Points on a hilly landscape, in no order, each with its height.
A ball rolls from a point to whichever of its 2 nearest points has the largest drop for the distance, and stops where none of them is lower. Distance is the straight distance between rows; heights are no part of it.
K_520: [ -9  32  43  51   2  22  24   0  18  15   6 -10  37   1  35 -39  29  20
  30  14 -30 -40 -13  31 -44  -6   4]  height 735
K_486: [-16  24  57  -5   7  28 -25  15  16  17  11 -39 -25 -56   7  -4 -29  18
 -56  16 -14  13 -14 -15 -11  24  -5]  height 841
K_124: [-16  26   0 -31 -21 -20 -36   8  15  13  18 -22 -39 -50 -17  18 -82  -4
 -59 -13   6  44  -3  11  29  43 -19]  height 789
K_180: [ 15 -54 -26  -7 -13  26   9  47  24  -3 -20  26 -41   2  20  49  44   5
   3 -16 -22  11  61  -3 -14 -13  -9]  height 99
K_279: [-20  16  25 -26  23   7 -17   1  15  28  -8 -25   9 -47  26 -11 -50  -3
 -61  20 -55  15 -12 -11 -45  34 -29]  height 872
K_835: [ -3  30  31   7 -25 -30  -9  -9   6 -28   7 -39  28 -27  32 -33 -53  29
  25  -6 -15 -50 -15  -8  -1 -42 -51]  height 591
K_541: [ 12 -63 -75 -59 -17 -51  -1 -14 -15 -11 -21  46 -17   9 -19  37 -28 -23
   5 -33  20   6  22  -4  26  -8 -30]  height 291
K_309: [ 46  11 -21  71  -2  -3  32   4  -3 -63  27  24  10  71  32  -4   9   0
  16 -16 -18 -26   5   3  53  -8  32]  height 573
K_343: [ 18  -6  12  43  24  19  17  -2 -22  40   1 -19  39 -22 -14  25  24 -26
  16   9 -10  12  21  25 -93   0  11]  height 497
K_767: [ 44   0  -6  61   4  32  32  -3  16 -45  24  -5  14   2  -5  -3  15  21
 -27  13 -22  10 -27  16   6  23  35]  height 639
K_315: [ 41   9  32   7  35 -38 -29 -35  -5  31 -14 -13 -15 -21  22  -9  74  29
  17  69  52 -33 -54  10  -1 -18  57]  height 188
K_239: [ 36  34  -7  36 -24  -2  45  11  38 -41  27  13 -11  54   3   6   9  12
   4 -25  -5 -19  12  13  82  27  35]  height 606
K_973: [ 27 -18   7  17   1 -22  10  11 -23  -6  28   3  24 -43   7  17 -50 -12
   6  -6 -24  -1  -1 -10 -50 -39 -56]  height 498
K_3: [-20 -77 -36   0   6 -22 -17  -7 -27  14   4  13   8 -15 -49  20 -31 -43
  -1 -13  -5  26  -4  14 -48  24 -26]  height 296
K_750: [-28 -51 -45  17  18 -13  -7 -35 -55  -2 -24 -12  34   6 -61  -3  -4 -33
  14   7  27  15 -21  20 -37  16  18]  height 388
K_975: [ 18  25  -2  -8  11 -60  45 -21  16  19  23  53  13  24 -11 -31 -64 -33
  -9  -5  -5  -9  16   1  -3   8 -27]  height 430
K_626: [  1  25 -24   3  -9  -5  16 -22 -26  24 -38  23  45   4  24   4  66   7
  42   8  33 -38  -4  31 -28 -50  33]  height 283
K_229: [-14  10  49  36   3   8   5  -8  53  -4   4 -23  22  10  10 -49  20  32
   2  18 -10 -34 -43  30 -15  42  19]  height 698
K_722: [ 18  -4  14  26 -11 -22   6   7 -27 -19  28  -5  28   3  17  -3 -46   1
  38 -23 -25 -15   6 -25   3 -55 -51]  height 542
K_642: [  8 -88 -39  -5   9   0 -30  14 -25  15   1   9  -2  -1 -22  51  -3 -36
 -16 -10 -30  56  24 -17 -65 -14 -40]  height 221
K_14: [-11  18  13  -1 -10 -31   1   0  -5  32 -41 -10  26 -16  12   1  55  18
  51  11  75 -41  -4  57 -58 -25  29]  height 211
K_278: [-26 -30 -19   9  -6  21 -10  19  22  11   2 -12 -15  -4 -25  28   0  -7
 -15  -9 -35  32  14  19  -3  55   5]  height 720
K_428: [ -2 -41 -34   5  -8  45 -12  33 -15  -2 -17 -29 -26  30  -6  48  63 -10
  29 -15 -24  42  46  -6  -8  -2  14]  height 174
K_479: [-56   6  -8 -37  -7   5 -28 -18  -5  -7 -32 -25   8  38 -20  -9  29  16
  32 -10  27  -2 -36 -10  64  31  34]  height 418
K_475: [ -5   9  17 -13 -24   8  -8  31  55  -6  -9   2 -51 -15 -11  14  37  40
  -7  -9  54  -7   6  19  33  32  40]  height 157
K_374: [  3  15  43   3  37  -7 -35 -43 -31  41 -25 -55  16  -6   9  -4  47  29
  18  47  30  -9 -56  -1  -3 -10  49]  height 265
K_823: [-27   6 -19 -36 -29 -15  11  31 -33  12 -15  20 -27 -13 -36  28  15 -12
  68 -29  80   0  39   6  11 -38   4]  height 189
K_201: [ 28 -22 -35  10  21  13  10   4 -23 -14  20  39  27  47  12  10  15 -42
   0   5 -39  38  12 -31 -23 -49 -23]  height 329
K_367: [ 22  39   7 -36  15 -42 -28 -31  -9  19 -18  30   8 -15  25  -7  69   8
  13  40  74 -36 -61   3  16 -26  39]  height 251
K_132: [ 11  28   4  23  17 -39  39 -18   4   9  51  27  18  25 -41 -30 -91 -40
 -27  -4 -30  22   9  -7   9  32 -18]  height 477
K_637: [ -8 -43  32  31 -13  25   3  14  18 -11   5 -28 -17 -50   8  -9 -25  25
 -22   9 -43 -10  25   8 -74   6 -25]  height 375
K_628: [ 32 -84 -53 -12 -10  -1 -10  34   6  -6   1  33 -34  11  -4  67  11  -8
  -8 -25 -21  49  38 -12  -5 -14 -26]  height 154
K_922: [ 14 -28  18  50  12  11   9  13 -15  10  22 -19  26 -36 -10  12 -13 -16
   3   8 -39   9   2   6 -82  -5 -30]  height 442
K_747: [-61  59  14 -52  -9   6  -2   6 -19  23 -14  -2   3  -1   7 -28 -31  -6
  36  -8   1 -16  34 -25  16 -35 -30]  height 292
K_151: [ 26  -6 -34   4  46  31  22  -9 -17  16  19  56   9  65 -27  -5  24 -66
 -31  22 -33  61  24 -31 -38 -37 -16]  height 270
K_544: [ 15   0  28 -26   4 -24 -36   7  36   6 -11   2 -49 -21   0   4  55  29
   1  23  71 -15 -34   6  31  26  43]  height 100
K_270: [  2  21  10  19  33  13 -14 -44 -35   1 -13 -25  50   1   8 -11  27  10
 -11  31   4   0 -66  -8   0  -1  38]  height 269
K_539: [-11 -22   3 -11 -43 -15   3  49  61   3  -4   3 -76 -50  14   4 -38  27
 -50 -24  26   6  56  27   7  27  -1]  height 256
K_152: [ 23  -6 -60 -54   0 -30  37 -10   6   1  -6  68  -8  24 -13  18 -15 -30
 -10 -11   6   8  32  -5  30   1 -12]  height 338
K_45: [  3 -26 -16   8   9  70 -24   5 -10  13 -28 -69 -18  16 -15  46  62   6
 -18  -7 -21  53  40  15 -19  38  49]  height 263
K_671: [-34  65   5 -34  11  30  27  -7 -40  32  -5  24 -10   6 -40 -49 -18 -26
  30   3  14  -3  38 -17  17 -40 -36]  height 216
K_25: [ 34   3 -27  59  12 -29  13 -20 -42 -54  17  53  32  55   7   3 -24 -21
  22 -23  10 -17   7 -19  29 -41  18]  height 532
K_107: [-15   3  12 -15 -41  21  17  53  63  -2  -4   7 -73 -17  15   9  -2  36
 -30 -25  11   2  64   7  44  22  21]  height 215
K_173: [ -1  48 -16 -49  -5 -14   7 -30 -17  16 -28  43  26 -17  12 -10  37 -12
   6  15  60 -37 -23  17 -20 -33  11]  height 312
K_631: [ -2 -41 -33 -41 -20 -28   6  12 -39   2  -1  45 -28   9 -48  28 -20 -25
  38 -43  59  14  31 -12  18 -34 -25]  height 243
K_636: [ -8  13 -34 -32  32  36  31  -9  -4  37  -3  58  -6  41 -44 -13  19 -53
 -15  15 -20  34  44  -9  -5   8 -11]  height 190
K_854: [ -6  29  41 -39   7 -23 -26  -8  -7  21 -17  -5  14 -72  46  -6   1 -12
 -37  24  26 -34 -30  15 -76 -17 -28]  height 926
K_970: [ 24  46   5  -7  32  11  -3 -48 -20  -7  12   7  51 -17  21 -10  -4  -9
 -46  34 -17  -6 -65 -29   5  -8   6]  height 175
K_477: [-36  -6 -11   9  -1  26 -24 -17 -23 -32 -13 -54  21  43 -11 -13  18  21
  20  -2 -16  16 -50  -6  57  36  38]  height 480
K_155: [-25  47   3 -24 -18 -14  19  27 -22  31 -19  10  -6 -21 -22  14  35  -8
  60  -1  88  -8  25  33 -22 -27  27]  height 128
K_394: [ -9  25  -4  32  11 -26  18 -16  29   3  46  13  23  18 -46 -24 -61 -33
 -32   0  -9  14 -23  19  20  66  16]  height 529
K_456: [ 33 -54 -16  23   0  29  -7  25  -8 -23  14  -3   0  60  49  12  45 -10
  20   0 -54  21   9 -20 -33 -47 -36]  height 387
K_435: [-16  31  11 -50  -6   2 -42 -12  -2  -8  -8 -27 -26   5  -6   9  12  26
  10  -7  31   0 -37 -41  98   7  22]  height 363
K_923: [ 54  18  -7   6 -19  -1  14 -14   5 -48  17 -14  11 -35  14  11 -31  22
 -32   0  -8 -16 -17 -12  17 -21 -20]  height 390
K_412: [-27 -29  18   5  -5  41 -35 -24 -23 -27 -36 -74  14  12  22 -18  35  43
  19   7 -29 -13 -39  -9   4   5   8]  height 479
K_896: [-35  24  27 -55  22  -7 -27 -26 -13  36 -25 -14  28 -46  28 -19 -29 -18
 -44  27 -11 -13 -25 -10 -60   9 -33]  height 901
K_244: [ 13  19 -31 -38  -3 -56  35 -30   8   4  -8  66  15  20  13 -20 -25 -25
  11  -9  27 -42  14   5   9 -31 -26]  height 386
K_543: [ 19 -32 -34  22   0   9  20   4  14 -15   0   7  10  -8 -17  27  25  -7
 -12  -1  -9   9  -8  22 -15  28  19]  height 683
K_66: [  1 -17 -42  43   6 -28   9 -15 -49 -43  -5   9  35  22 -20  -3 -15 -12
  40 -12  34  -9 -16   0  18 -26  29]  height 483
K_508: [-68  50  47 -48   0  21 -40  11  -5  30 -29 -35  -2 -17  28 -18   0  11
   8   1  10 -14  -6 -34  20  -1  -1]  height 358
K_305: [-14  29 -12 -22  48  50  26 -11 -33  54 -22  38 -13  35 -47 -45  27 -50
   2  14  -9  12  47 -13 -10 -26 -41]  height 101
K_368: [ 16  -5 -17  65  11   7  14  -8  24 -32  49  -7  20  24 -27  -7 -37 -16
 -40  -1 -53  29 -24  14  24  64  20]  height 584
K_561: [-40  29  35  54  28   6  22 -20  -3  33  13  -4  66  22  -6 -53   2 -27
  29  19 -28 -21 -22  23 -56  23   9]  height 752
K_810: [ -1 -50   5  40  -5 -23  18  17  25 -11  12  26  11  54  10  -9   8   2
  47 -30 -16 -25  -3  16  12  11  -6]  height 504
K_452: [-37  23   2 -28 -35  19  -9  40  21 -12  -8 -28 -45  -4   2  20 -15  24
   7 -35   6   8  39 -17  72  12   3]  height 266
K_184: [ 19 -62  26  38 -11 -12  14  25  30 -13  29   7 -13  33  13  -8 -32  21
  15 -29 -50  -3  12   5  -3   8 -38]  height 470
K_618: [ 41 -63   2  38 -18  28   9  23   4 -53  33  -5 -19  43  32 -10   8  19
  19  -7 -57   6  18  -9  -9 -25 -33]  height 429
K_962: [-14 -19  47 -29  -6 -38 -77  22  28   3 -19 -22 -71 -23   4 -27  52  42
  23  27  78 -26  -7  -5  38  22  36]  height 151
K_906: [ -3 -20  -7  58   0 -34  21   3  -1 -23   3   4  33  20  -3 -15   3   3
  57 -13  27 -30 -21  24   1 -13  22]  height 530
K_776: [  7  33  11 -35 -30 -13 -23  -6  37 -17   6 -23 -42   9  -8  17 -27  32
 -29 -22  17   4  -6 -20 100  29   7]  height 317
K_354: [-34  -1 -12 -12 -15 -10 -13   7   7  13  21 -15 -14 -14 -39  12 -63 -16
  -9 -20 -14  31   9   5  19  37 -19]  height 759
K_227: [ 47   3  -9  29 -25   4  27  10  -4 -43  11  -6  -1 -42   3  19   2  28
  15  -5  23 -22  -2  10  -7 -40   0]  height 445
K_935: [ 31  35   2 -26   2  20  11  -9  22 -23   7 -11   1  -7  37   0 -26  29
 -48   8 -55   6  -6 -22  36   4 -20]  height 324
K_267: [-19  24  24  -2 -11  19 -13  39  24  27  18 -27 -45 -69   3   8 -59   6
 -77  -2 -12  43  22   4   0  35  -8]  height 815
K_577: [ 30  44  24 -26  31   9  -2 -37  25   3  13  13   7  -2  36  -6   1  12
 -50  31 -35  -9 -53 -35  49  13   9]  height 257
K_507: [  6 -43  14 -12 -31  19  13  23  44 -13 -10   9 -47 -59  26   4  -9  34
 -62   6  -4  -9  46  13 -53   9   2]  height 310
K_125: [-59  28  49 -14  -4  47 -45  -7 -33   7 -33 -73  12   2  38 -24  22  36
  27   2 -25 -17 -17 -34  15 -14  -4]  height 414

Where does a ball stop that starts at each point below?
K_354 => K_155
K_477 => K_107
K_244 => K_155
K_618 => K_305
K_896 => K_155
K_750 => K_180
K_412 => K_305
K_227 => K_970
K_835 => K_970

Call two points neighbours if one is among the 2 nearest of the other. Go from one point of each pair to the other, from neighbour to neighbour, staying as low as possible. Name the highest point that can't be avoided.
K_315 and K_970 => K_270
K_922 and K_305 => K_477
K_155 and K_315 => K_173
K_66 and K_922 => K_906
